Points, in no order, along strands that fork, close into loops and pass close to each other.
(in the rows, 100 means zero)
Points whose rows are less than 83.5 apart are linked; no others are. Some points are linked to none.
K920: 93; 90; 125; 81; 120; 92; 84; 88; 46; 73; 115; 99; 104; 99; 119; 88; 104; 79; 103; 80; 95; 87; 140; 92; 85; 99; 87; 108; 94; 97; 120; 79
K146: 71; 97; 76; 108; 89; 121; 109; 81; 109; 104; 81; 96; 85; 81; 113; 82; 76; 102; 79; 99; 114; 105; 75; 98; 75; 75; 125; 91; 103; 107; 112; 137
K352: 71; 105; 109; 105; 91; 116; 118; 126; 112; 91; 88; 106; 104; 77; 103; 104; 65; 98; 110; 108; 113; 130; 62; 109; 81; 91; 89; 71; 117; 102; 93; 137
K251: 93; 88; 114; 107; 87; 109; 112; 93; 131; 94; 103; 109; 96; 112; 81; 99; 73; 109; 104; 123; 99; 118; 66; 87; 106; 116; 82; 89; 92; 114; 84; 103
K946: 87; 75; 80; 155; 94; 97; 106; 114; 90; 98; 73; 96; 66; 109; 112; 91; 93; 83; 97; 106; 107; 90; 92; 110; 73; 73; 87; 107; 120; 95; 108; 138
K205: 99; 126; 106; 74; 103; 121; 100; 69; 89; 106; 126; 75; 130; 92; 93; 94; 97; 119; 85; 112; 95; 91; 136; 97; 94; 60; 116; 91; 102; 99; 128; 97
K798: 95; 124; 86; 98; 93; 106; 101; 100; 107; 103; 101; 113; 111; 86; 76; 99; 100; 108; 76; 97; 111; 89; 85; 102; 89; 119; 97; 92; 98; 90; 91; 135
K165: 85; 91; 105; 135; 100; 107; 110; 94; 137; 87; 71; 80; 77; 121; 98; 88; 60; 94; 93; 110; 96; 102; 75; 89; 89; 118; 102; 66; 52; 117; 125; 94
K30: 86; 64; 81; 134; 80; 97; 96; 122; 110; 98; 98; 99; 105; 107; 105; 114; 96; 70; 99; 87; 75; 135; 75; 116; 86; 96; 95; 85; 98; 100; 111; 108
K19: 97; 130; 101; 111; 93; 75; 120; 89; 87; 98; 109; 125; 102; 102; 104; 127; 141; 92; 106; 108; 98; 95; 97; 113; 103; 99; 98; 104; 128; 99; 103; 76
K629: 87; 104; 92; 82; 86; 104; 126; 103; 101; 142; 101; 98; 94; 99; 94; 117; 101; 101; 96; 130; 96; 119; 96; 106; 114; 68; 121; 101; 116; 132; 96; 104
K590: 99; 101; 97; 88; 98; 101; 116; 135; 145; 112; 70; 93; 101; 80; 85; 119; 79; 114; 108; 125; 123; 137; 57; 125; 140; 101; 97; 80; 75; 142; 90; 80
K643: 92; 97; 122; 108; 118; 111; 77; 80; 86; 66; 120; 100; 109; 109; 116; 99; 115; 92; 114; 89; 86; 113; 97; 82; 93; 118; 115; 86; 64; 74; 113; 80
K571: 84; 93; 120; 96; 102; 123; 96; 136; 106; 89; 117; 103; 129; 77; 95; 114; 91; 90; 99; 100; 99; 125; 78; 106; 129; 129; 100; 80; 80; 104; 83; 107
K402: 86; 89; 115; 104; 105; 91; 83; 146; 92; 110; 112; 115; 125; 86; 103; 103; 95; 77; 102; 101; 101; 113; 87; 107; 110; 106; 88; 84; 108; 95; 75; 121
K313: 86; 84; 100; 145; 111; 99; 104; 109; 107; 78; 104; 99; 78; 107; 89; 76; 99; 96; 90; 102; 88; 92; 97; 114; 76; 122; 67; 82; 65; 107; 127; 108
K518: 106; 110; 100; 123; 95; 105; 119; 76; 96; 83; 107; 110; 74; 105; 79; 97; 99; 91; 93; 113; 104; 84; 104; 115; 81; 115; 68; 105; 91; 113; 120; 101
K68: 92; 123; 74; 103; 83; 110; 111; 121; 95; 130; 80; 86; 109; 86; 100; 134; 128; 96; 113; 93; 92; 145; 73; 97; 161; 94; 106; 133; 119; 131; 96; 80
K992: 101; 87; 126; 116; 109; 100; 93; 103; 102; 113; 102; 78; 61; 121; 81; 86; 87; 106; 97; 114; 118; 64; 127; 91; 69; 98; 77; 119; 108; 102; 134; 105
K115: 84; 133; 98; 62; 86; 118; 92; 107; 98; 113; 99; 96; 104; 78; 68; 119; 75; 115; 85; 104; 108; 104; 90; 96; 130; 97; 121; 77; 79; 126; 89; 104
K824: 104; 102; 102; 60; 88; 122; 101; 92; 76; 79; 116; 90; 101; 98; 93; 102; 101; 100; 111; 85; 76; 93; 122; 70; 99; 122; 99; 127; 120; 102; 99; 94
K461: 81; 107; 105; 117; 119; 112; 85; 93; 116; 94; 90; 86; 96; 107; 92; 84; 105; 94; 95; 83; 124; 91; 88; 92; 89; 122; 108; 82; 53; 93; 145; 108
K517: 76; 72; 124; 107; 100; 88; 113; 142; 112; 102; 91; 103; 108; 82; 105; 99; 84; 100; 115; 119; 108; 128; 62; 109; 103; 104; 103; 82; 113; 95; 79; 131
K412: 89; 83; 103; 118; 98; 90; 89; 133; 77; 117; 93; 119; 123; 91; 128; 104; 103; 70; 116; 81; 87; 109; 82; 125; 113; 105; 102; 102; 109; 80; 79; 95
K399: 109; 128; 105; 125; 96; 93; 97; 64; 72; 99; 117; 103; 97; 116; 104; 107; 121; 105; 80; 99; 97; 68; 123; 107; 94; 54; 97; 112; 117; 101; 111; 84
K790: 108; 106; 71; 127; 74; 70; 116; 104; 99; 109; 84; 91; 89; 114; 113; 121; 99; 76; 105; 99; 88; 91; 91; 112; 90; 83; 101; 105; 107; 89; 125; 102
K529: 107; 103; 93; 76; 77; 102; 99; 125; 108; 128; 102; 83; 104; 88; 81; 123; 100; 93; 106; 101; 103; 130; 73; 91; 151; 95; 103; 127; 118; 120; 99; 70
K954: 117; 142; 97; 58; 96; 98; 104; 92; 102; 82; 106; 95; 125; 94; 72; 110; 119; 127; 87; 100; 96; 119; 97; 80; 129; 106; 115; 107; 87; 93; 107; 76
K769: 92; 97; 97; 104; 95; 113; 123; 150; 156; 100; 62; 89; 88; 63; 82; 132; 71; 143; 112; 124; 114; 132; 56; 120; 120; 94; 101; 66; 99; 125; 76; 119
K305: 109; 99; 111; 90; 120; 117; 85; 87; 97; 69; 126; 87; 87; 103; 95; 100; 77; 114; 90; 112; 102; 89; 119; 79; 80; 94; 105; 86; 78; 120; 118; 112
K396: 140; 103; 85; 100; 99; 87; 110; 68; 104; 98; 109; 120; 97; 109; 120; 85; 105; 122; 112; 82; 79; 61; 125; 91; 106; 115; 106; 121; 114; 92; 79; 78
K787: 109; 91; 121; 72; 92; 105; 96; 121; 98; 84; 116; 111; 112; 79; 85; 108; 93; 110; 100; 105; 99; 102; 84; 93; 136; 120; 87; 94; 70; 115; 70; 102
K683: 109; 109; 105; 81; 89; 93; 85; 86; 70; 118; 99; 107; 119; 110; 118; 116; 92; 90; 111; 67; 93; 76; 113; 92; 126; 86; 114; 119; 136; 85; 82; 79
K285: 88; 86; 94; 100; 90; 77; 116; 126; 134; 111; 74; 97; 104; 111; 97; 151; 108; 84; 108; 119; 94; 129; 58; 110; 120; 110; 103; 90; 96; 116; 94; 107
K902: 95; 97; 87; 109; 69; 83; 126; 99; 97; 126; 87; 95; 76; 107; 103; 102; 93; 88; 85; 124; 98; 112; 89; 112; 83; 73; 103; 105; 110; 127; 119; 111
K961: 112; 101; 61; 128; 101; 78; 94; 109; 134; 104; 88; 112; 81; 104; 79; 113; 86; 119; 74; 125; 105; 83; 96; 101; 98; 92; 96; 90; 92; 101; 100; 122
K904: 95; 105; 107; 73; 82; 100; 118; 142; 147; 102; 94; 86; 114; 61; 93; 96; 75; 123; 120; 111; 98; 126; 70; 100; 110; 135; 112; 73; 88; 104; 111; 114
K135: 89; 106; 119; 80; 117; 113; 81; 101; 71; 83; 132; 91; 118; 77; 97; 78; 99; 105; 94; 88; 90; 119; 126; 84; 81; 104; 82; 65; 69; 92; 107; 87
K99: 104; 92; 117; 83; 97; 104; 108; 126; 133; 73; 97; 94; 103; 67; 98; 96; 80; 125; 90; 99; 102; 116; 76; 109; 98; 103; 103; 62; 76; 100; 116; 113
K245: 114; 106; 89; 98; 84; 98; 113; 104; 125; 128; 108; 110; 103; 92; 81; 98; 116; 120; 117; 116; 97; 104; 89; 100; 133; 114; 92; 110; 100; 94; 72; 77
K713: 105; 88; 119; 63; 98; 116; 83; 97; 72; 62; 110; 100; 106; 79; 98; 77; 111; 92; 117; 76; 89; 85; 123; 76; 93; 130; 98; 111; 76; 84; 89; 114
K89: 89; 119; 79; 110; 105; 82; 106; 134; 90; 127; 99; 112; 118; 86; 120; 112; 142; 84; 115; 84; 82; 143; 84; 114; 112; 100; 89; 120; 147; 107; 69; 118
K838: 95; 78; 135; 74; 128; 88; 70; 95; 78; 90; 121; 91; 97; 94; 99; 87; 95; 93; 97; 85; 115; 88; 133; 88; 78; 89; 91; 106; 106; 99; 99; 104
K901: 112; 91; 126; 99; 136; 92; 82; 90; 59; 59; 101; 120; 102; 106; 152; 83; 114; 87; 118; 68; 111; 77; 141; 100; 78; 92; 101; 108; 114; 90; 102; 91
K433: 97; 83; 123; 140; 124; 102; 86; 122; 98; 88; 87; 72; 59; 110; 86; 65; 87; 96; 112; 103; 112; 82; 105; 98; 74; 112; 79; 102; 77; 101; 147; 116
K288: 121; 85; 122; 110; 104; 96; 76; 103; 97; 66; 86; 110; 100; 114; 115; 97; 112; 93; 126; 55; 102; 69; 114; 88; 105; 103; 97; 114; 83; 69; 88; 104
K304: 104; 81; 88; 102; 84; 80; 109; 97; 139; 116; 70; 98; 74; 98; 86; 106; 74; 102; 85; 127; 122; 106; 77; 115; 105; 76; 94; 79; 78; 106; 115; 75
K722: 123; 87; 117; 69; 90; 80; 103; 111; 75; 88; 98; 104; 109; 103; 109; 109; 85; 100; 120; 76; 89; 75; 100; 104; 124; 105; 99; 129; 116; 81; 93; 103
K235: 102; 85; 93; 108; 91; 97; 123; 107; 110; 101; 89; 89; 78; 91; 90; 88; 64; 117; 108; 123; 114; 88; 97; 97; 87; 108; 87; 88; 100; 92; 131; 120
K127: 119; 107; 94; 103; 66; 84; 94; 99; 97; 107; 103; 112; 113; 100; 92; 92; 104; 89; 111; 91; 90; 87; 91; 85; 122; 122; 75; 106; 96; 77; 73; 82
K882: 67; 111; 111; 92; 107; 122; 115; 97; 79; 122; 123; 122; 121; 63; 102; 84; 113; 80; 90; 122; 104; 125; 101; 125; 87; 105; 96; 82; 115; 109; 89; 106
K602: 103; 87; 124; 105; 115; 93; 85; 93; 98; 120; 127; 90; 82; 123; 95; 84; 96; 109; 90; 111; 107; 81; 120; 95; 65; 76; 93; 104; 113; 109; 91; 93
K779: 106; 117; 99; 83; 102; 121; 114; 113; 111; 114; 122; 85; 127; 83; 91; 83; 121; 134; 90; 106; 110; 147; 82; 101; 125; 84; 115; 100; 100; 102; 81; 95
K792: 112; 89; 102; 100; 95; 101; 106; 113; 104; 126; 112; 102; 115; 97; 85; 95; 114; 93; 93; 87; 92; 121; 82; 102; 108; 94; 81; 124; 149; 95; 76; 96
K314: 128; 116; 107; 126; 115; 97; 73; 98; 105; 94; 97; 112; 105; 132; 126; 113; 105; 91; 113; 57; 80; 73; 136; 105; 83; 94; 119; 103; 133; 81; 85; 96
K739: 81; 84; 82; 101; 83; 91; 136; 86; 105; 137; 95; 100; 92; 101; 109; 94; 98; 80; 113; 110; 95; 120; 105; 119; 70; 68; 85; 113; 142; 103; 103; 129
K119: 107; 54; 102; 95; 117; 96; 101; 108; 118; 103; 93; 81; 95; 119; 101; 103; 76; 96; 92; 89; 103; 108; 98; 122; 80; 104; 88; 99; 103; 78; 116; 89
K210: 116; 75; 72; 130; 82; 104; 136; 93; 118; 122; 72; 113; 86; 124; 119; 107; 106; 93; 107; 122; 91; 108; 90; 127; 99; 100; 98; 125; 136; 97; 78; 90
K130: 121; 120; 81; 102; 91; 96; 104; 75; 84; 109; 125; 80; 115; 111; 92; 109; 91; 128; 82; 113; 89; 87; 120; 98; 109; 50; 100; 104; 107; 105; 106; 84
K281: 119; 100; 114; 109; 124; 94; 72; 77; 74; 87; 106; 110; 65; 100; 114; 82; 121; 116; 106; 86; 122; 31; 141; 106; 98; 81; 103; 119; 87; 100; 107; 106
K759: 89; 116; 120; 69; 90; 138; 93; 114; 63; 105; 118; 88; 123; 66; 87; 86; 95; 93; 90; 104; 81; 128; 117; 91; 92; 99; 96; 72; 92; 96; 103; 79
K168: 96; 117; 116; 81; 95; 114; 98; 75; 95; 59; 97; 98; 130; 107; 99; 92; 84; 118; 99; 98; 114; 109; 88; 70; 119; 122; 94; 90; 61; 88; 92; 109
K202: 113; 82; 91; 105; 101; 104; 100; 125; 114; 102; 96; 118; 98; 85; 106; 98; 122; 98; 123; 127; 97; 90; 101; 111; 87; 119; 111; 116; 114; 78; 94; 114
K263: 117; 98; 93; 125; 112; 81; 78; 72; 107; 102; 101; 98; 60; 123; 82; 84; 105; 107; 103; 117; 130; 50; 133; 101; 99; 89; 76; 101; 65; 110; 116; 72
K698: 90; 66; 83; 126; 90; 86; 127; 84; 106; 130; 84; 109; 80; 105; 107; 94; 99; 93; 116; 101; 95; 90; 97; 116; 80; 90; 101; 127; 150; 75; 94; 112
K827: 107; 111; 66; 126; 76; 90; 102; 78; 111; 100; 79; 116; 110; 110; 105; 106; 102; 99; 99; 98; 105; 87; 77; 106; 127; 98; 86; 103; 84; 87; 70; 96
K887: 101; 109; 107; 103; 124; 102; 71; 83; 99; 79; 90; 70; 70; 121; 91; 90; 106; 91; 104; 86; 121; 76; 111; 94; 98; 117; 96; 110; 49; 112; 145; 95
K295: 129; 117; 126; 130; 119; 81; 80; 75; 109; 95; 91; 119; 75; 127; 125; 83; 105; 100; 121; 39; 89; 61; 137; 96; 83; 105; 86; 101; 119; 80; 91; 71
K122: 83; 98; 108; 71; 114; 103; 107; 120; 108; 119; 111; 92; 125; 68; 114; 77; 105; 104; 103; 105; 104; 157; 82; 108; 104; 104; 108; 94; 114; 86; 94; 96
K480: 110; 81; 120; 113; 114; 92; 65; 108; 98; 61; 88; 85; 92; 120; 104; 96; 107; 87; 118; 71; 117; 63; 117; 94; 93; 114; 89; 118; 54; 89; 131; 101
K973: 105; 104; 92; 132; 120; 103; 61; 104; 77; 87; 115; 96; 75; 113; 103; 88; 108; 110; 104; 99; 104; 64; 131; 93; 82; 91; 99; 109; 90; 102; 117; 130
K886: 90; 105; 101; 86; 118; 112; 104; 105; 76; 79; 115; 102; 136; 94; 109; 113; 130; 89; 97; 93; 82; 125; 99; 107; 96; 105; 118; 99; 117; 72; 112; 87
K958: 92; 115; 104; 116; 103; 81; 94; 96; 78; 106; 96; 88; 86; 130; 130; 84; 105; 75; 83; 90; 97; 87; 123; 94; 70; 100; 102; 112; 112; 102; 131; 102
K823: 108; 69; 113; 96; 106; 74; 79; 102; 104; 70; 89; 106; 94; 134; 111; 109; 91; 103; 101; 82; 97; 70; 99; 76; 104; 110; 98; 106; 70; 103; 75; 97
K17: 102; 116; 88; 91; 102; 90; 99; 148; 91; 123; 112; 108; 119; 72; 94; 105; 149; 91; 106; 71; 77; 131; 98; 107; 142; 122; 103; 129; 137; 98; 85; 98
K907: 115; 114; 76; 113; 95; 70; 89; 84; 131; 115; 99; 99; 69; 127; 69; 106; 99; 105; 86; 128; 103; 65; 119; 94; 85; 99; 92; 105; 88; 109; 111; 90
K541: 116; 111; 105; 109; 82; 95; 123; 92; 117; 89; 103; 117; 85; 113; 87; 102; 93; 102; 79; 119; 98; 99; 82; 99; 102; 104; 81; 93; 105; 110; 100; 87
K415: 107; 108; 79; 107; 91; 127; 107; 66; 98; 103; 94; 106; 118; 118; 98; 103; 100; 92; 90; 110; 111; 104; 81; 102; 123; 103; 113; 99; 87; 111; 68; 107
K841: 108; 97; 95; 89; 102; 122; 108; 103; 136; 125; 110; 108; 98; 91; 73; 110; 77; 126; 105; 131; 111; 109; 80; 97; 118; 102; 93; 87; 108; 114; 68; 87
K34: 101; 108; 102; 85; 107; 100; 107; 122; 99; 89; 120; 85; 125; 78; 112; 88; 82; 116; 101; 112; 98; 134; 91; 110; 91; 103; 103; 60; 89; 84; 113; 109
K141: 100; 72; 119; 99; 116; 99; 97; 66; 100; 109; 103; 86; 89; 116; 108; 80; 87; 82; 104; 79; 110; 93; 109; 110; 78; 108; 86; 115; 97; 86; 124; 78
K915: 98; 98; 101; 121; 118; 102; 79; 105; 83; 83; 131; 94; 83; 106; 81; 111; 94; 107; 101; 98; 111; 80; 103; 89; 84; 97; 93; 81; 101; 92; 128; 113
K514: 116; 104; 110; 79; 91; 108; 87; 109; 80; 91; 119; 111; 107; 94; 93; 99; 109; 121; 96; 106; 106; 91; 105; 91; 115; 83; 102; 108; 88; 101; 83; 105
K833: 121; 114; 85; 92; 91; 97; 74; 79; 96; 101; 96; 92; 97; 104; 88; 98; 95; 103; 100; 80; 110; 75; 122; 83; 93; 99; 97; 109; 81; 81; 120; 86
K233: 116; 69; 98; 125; 110; 82; 102; 112; 102; 100; 90; 107; 75; 103; 118; 76; 99; 106; 111; 118; 98; 68; 121; 88; 75; 105; 98; 117; 113; 71; 85; 110
K949: 114; 90; 116; 64; 92; 104; 103; 100; 111; 67; 98; 104; 112; 93; 101; 96; 81; 112; 111; 105; 115; 88; 97; 75; 123; 133; 107; 87; 45; 105; 90; 105
K356: 102; 96; 114; 88; 118; 113; 77; 111; 97; 66; 126; 79; 111; 76; 104; 69; 73; 111; 102; 95; 111; 108; 114; 89; 76; 95; 98; 67; 74; 97; 122; 119
K651: 96; 114; 105; 89; 101; 93; 105; 74; 61; 129; 95; 105; 125; 99; 118; 104; 116; 83; 96; 77; 82; 92; 130; 116; 115; 68; 111; 118; 142; 86; 86; 58
K240: 90; 121; 88; 85; 75; 101; 123; 90; 76; 140; 112; 90; 114; 99; 96; 115; 112; 94; 97; 105; 78; 110; 115; 94; 125; 93; 115; 115; 118; 117; 95; 86
K70: 121; 99; 97; 107; 113; 83; 98; 112; 102; 112; 105; 111; 112; 129; 116; 123; 103; 99; 105; 106; 101; 104; 103; 102; 109; 104; 104; 97; 104; 105; 69; 68
K665: 67; 96; 86; 96; 96; 113; 131; 64; 133; 131; 99; 94; 91; 89; 113; 96; 76; 114; 91; 109; 101; 124; 85; 111; 84; 71; 113; 72; 110; 118; 107; 115
K296: 110; 88; 113; 86; 90; 101; 90; 118; 125; 89; 87; 111; 103; 98; 68; 121; 100; 109; 88; 98; 109; 80; 77; 112; 102; 115; 95; 114; 108; 90; 91; 130
K852: 79; 101; 108; 100; 98; 111; 98; 114; 125; 94; 79; 90; 98; 103; 101; 103; 89; 83; 86; 114; 103; 101; 82; 103; 89; 134; 109; 80; 63; 119; 122; 112
K231: 93; 88; 111; 107; 95; 82; 92; 112; 108; 93; 93; 112; 98; 118; 119; 97; 101; 84; 94; 94; 88; 88; 89; 88; 100; 128; 107; 94; 77; 97; 99; 107
K737: 132; 90; 85; 120; 104; 85; 97; 82; 114; 102; 101; 108; 76; 127; 120; 69; 108; 131; 115; 107; 98; 55; 129; 83; 86; 101; 109; 110; 97; 93; 92; 98
K637: 89; 125; 75; 97; 92; 121; 129; 100; 135; 111; 85; 100; 83; 98; 100; 94; 75; 122; 100; 130; 97; 118; 83; 99; 90; 95; 123; 69; 99; 137; 94; 123
K520: 100; 86; 87; 132; 101; 95; 115; 123; 121; 106; 85; 114; 83; 97; 88; 114; 103; 113; 109; 136; 98; 95; 92; 106; 101; 108; 98; 97; 107; 91; 73; 124
K500: 119; 114; 81; 120; 96; 74; 89; 95; 97; 110; 90; 95; 92; 114; 107; 91; 128; 92; 89; 90; 98; 86; 111; 104; 79; 108; 109; 111; 99; 81; 129; 103
K585: 126; 105; 120; 115; 138; 85; 84; 62; 94; 82; 94; 99; 70; 126; 120; 91; 111; 112; 120; 56; 106; 48; 141; 105; 84; 86; 94; 122; 96; 89; 116; 81
K814: 87; 108; 117; 83; 91; 147; 97; 107; 95; 115; 117; 96; 101; 74; 81; 98; 101; 85; 86; 119; 102; 116; 99; 115; 84; 96; 89; 92; 116; 106; 103; 100
K757: 116; 106; 125; 92; 111; 81; 91; 119; 65; 83; 110; 128; 113; 97; 144; 84; 120; 85; 108; 79; 101; 91; 129; 100; 99; 94; 89; 115; 124; 79; 67; 100
K11: 87; 107; 106; 83; 124; 108; 79; 79; 61; 73; 106; 106; 134; 101; 105; 107; 124; 102; 115; 78; 83; 120; 121; 82; 106; 104; 112; 90; 87; 60; 112; 83
K819: 76; 107; 101; 89; 101; 118; 89; 81; 92; 101; 89; 99; 99; 84; 96; 77; 79; 106; 73; 92; 124; 90; 103; 104; 78; 98; 112; 101; 96; 109; 104; 140
K108: 97; 79; 95; 128; 87; 102; 101; 91; 135; 89; 65; 90; 59; 118; 85; 99; 72; 101; 86; 148; 113; 93; 82; 96; 92; 100; 94; 91; 76; 115; 113; 73
K601: 87; 122; 90; 60; 111; 114; 93; 119; 61; 108; 112; 97; 133; 84; 97; 126; 118; 103; 94; 87; 79; 131; 110; 85; 121; 100; 128; 109; 112; 87; 101; 91
K655: 120; 133; 110; 73; 100; 108; 93; 62; 79; 114; 108; 86; 128; 130; 98; 109; 122; 101; 86; 82; 80; 90; 153; 81; 119; 67; 109; 119; 103; 101; 77; 67
K465: 90; 87; 105; 98; 109; 123; 100; 55; 110; 112; 98; 93; 85; 111; 87; 77; 84; 106; 85; 98; 130; 81; 112; 99; 87; 97; 97; 101; 73; 112; 117; 76
K221: 88; 120; 105; 83; 95; 89; 95; 92; 73; 130; 110; 89; 112; 118; 119; 108; 103; 74; 84; 106; 81; 95; 119; 94; 85; 95; 117; 108; 129; 107; 113; 92
K829: 91; 94; 80; 88; 99; 118; 106; 54; 127; 118; 97; 104; 108; 104; 69; 101; 100; 104; 75; 109; 116; 91; 90; 101; 98; 93; 106; 94; 89; 113; 91; 91
K156: 60; 82; 82; 107; 119; 101; 113; 92; 97; 105; 94; 101; 90; 75; 117; 70; 92; 87; 109; 112; 109; 110; 90; 118; 67; 88; 109; 82; 105; 101; 125; 141
K782: 94; 91; 94; 99; 72; 111; 105; 122; 116; 107; 82; 98; 108; 108; 95; 133; 87; 81; 114; 112; 99; 123; 67; 103; 133; 103; 100; 103; 101; 122; 98; 76
K403: 99; 116; 86; 117; 88; 81; 129; 117; 92; 99; 100; 124; 119; 97; 112; 122; 131; 87; 103; 97; 87; 140; 80; 110; 107; 110; 90; 103; 120; 111; 81; 97
K310: 88; 112; 75; 101; 83; 97; 117; 116; 143; 101; 75; 107; 73; 82; 85; 121; 77; 126; 90; 118; 101; 121; 58; 108; 111; 98; 115; 72; 94; 139; 85; 129
K488: 117; 96; 84; 93; 86; 96; 96; 144; 86; 99; 107; 108; 105; 77; 88; 115; 120; 84; 93; 85; 77; 103; 89; 109; 139; 121; 107; 125; 97; 111; 75; 86
K62: 117; 116; 90; 81; 72; 113; 93; 72; 90; 64; 96; 110; 102; 111; 83; 115; 93; 97; 105; 117; 93; 91; 100; 68; 130; 116; 106; 117; 80; 111; 92; 80
K117: 81; 76; 73; 139; 97; 79; 97; 126; 99; 109; 86; 109; 106; 98; 135; 97; 101; 75; 118; 95; 80; 127; 81; 102; 93; 94; 91; 95; 116; 77; 91; 123
K311: 126; 114; 106; 61; 94; 110; 79; 90; 99; 88; 105; 91; 114; 103; 86; 105; 128; 109; 99; 87; 106; 94; 118; 89; 106; 95; 122; 115; 76; 82; 102; 88
K323: 91; 96; 97; 96; 116; 138; 83; 69; 88; 68; 113; 97; 103; 108; 105; 84; 111; 103; 106; 94; 98; 102; 108; 74; 85; 103; 114; 104; 82; 99; 120; 107
K248: 66; 80; 80; 101; 113; 87; 133; 90; 131; 119; 87; 96; 107; 113; 100; 115; 91; 107; 100; 104; 113; 142; 76; 108; 84; 100; 111; 78; 112; 110; 104; 123
K449: 111; 114; 105; 77; 110; 120; 108; 96; 109; 84; 102; 95; 138; 83; 94; 115; 117; 121; 84; 86; 109; 140; 72; 103; 145; 119; 116; 103; 88; 92; 82; 79
K74: 128; 90; 90; 74; 76; 96; 107; 88; 92; 93; 101; 109; 81; 102; 102; 96; 92; 102; 106; 103; 82; 61; 119; 90; 107; 115; 110; 133; 120; 99; 88; 93
K268: 64; 72; 89; 143; 131; 102; 100; 91; 94; 91; 95; 102; 71; 92; 111; 74; 103; 92; 99; 100; 104; 98; 90; 108; 73; 93; 98; 102; 126; 91; 128; 124
K24: 109; 134; 107; 82; 91; 91; 116; 111; 79; 89; 109; 111; 115; 100; 94; 120; 123; 104; 74; 110; 113; 101; 99; 107; 108; 95; 109; 112; 124; 115; 94; 111
K775: 101; 99; 114; 82; 112; 89; 102; 102; 83; 92; 117; 111; 118; 89; 129; 64; 109; 100; 93; 104; 97; 98; 118; 98; 89; 109; 109; 112; 130; 78; 95; 123
K693: 105; 82; 110; 134; 122; 92; 63; 100; 89; 105; 88; 108; 91; 130; 121; 101; 94; 89; 95; 73; 106; 66; 126; 112; 83; 82; 96; 106; 122; 85; 90; 93
K669: 80; 79; 76; 98; 112; 77; 119; 104; 115; 128; 99; 99; 104; 110; 101; 142; 106; 76; 112; 101; 106; 121; 81; 120; 96; 102; 102; 89; 122; 107; 112; 109
K777: 102; 113; 116; 60; 114; 110; 93; 89; 57; 101; 134; 77; 130; 94; 109; 77; 104; 114; 95; 103; 80; 98; 155; 90; 99; 76; 119; 107; 115; 97; 95; 106
K203: 113; 109; 111; 128; 104; 95; 101; 77; 97; 68; 103; 110; 71; 125; 86; 90; 95; 101; 105; 113; 123; 71; 109; 87; 98; 116; 64; 95; 65; 122; 107; 80
K171: 90; 119; 89; 98; 93; 107; 123; 134; 132; 126; 104; 94; 96; 54; 71; 113; 112; 119; 111; 97; 95; 147; 63; 115; 135; 121; 93; 102; 106; 131; 87; 105
K750: 105; 142; 110; 105; 86; 99; 95; 63; 55; 119; 94; 105; 120; 108; 110; 122; 122; 103; 78; 85; 88; 72; 144; 96; 112; 65; 101; 109; 114; 93; 85; 65
K369: 77; 89; 81; 97; 101; 108; 109; 104; 97; 117; 98; 96; 109; 90; 97; 121; 116; 62; 114; 91; 89; 151; 82; 124; 86; 93; 91; 88; 116; 95; 109; 100

How many points has the smallest loop of links through each point below? Write none if it is on no loop.
K852 | 7
K629 | 7
K814 | none

A piece is two or more points that can be reached from each other along the links. Count, over all rows, the pieces, the separate loops (a circle has one, a figure eight two, a Y none), the forks (points with three links) and the tips (points with one).
pieces | 3
loops | 2
forks | 16
tips | 18
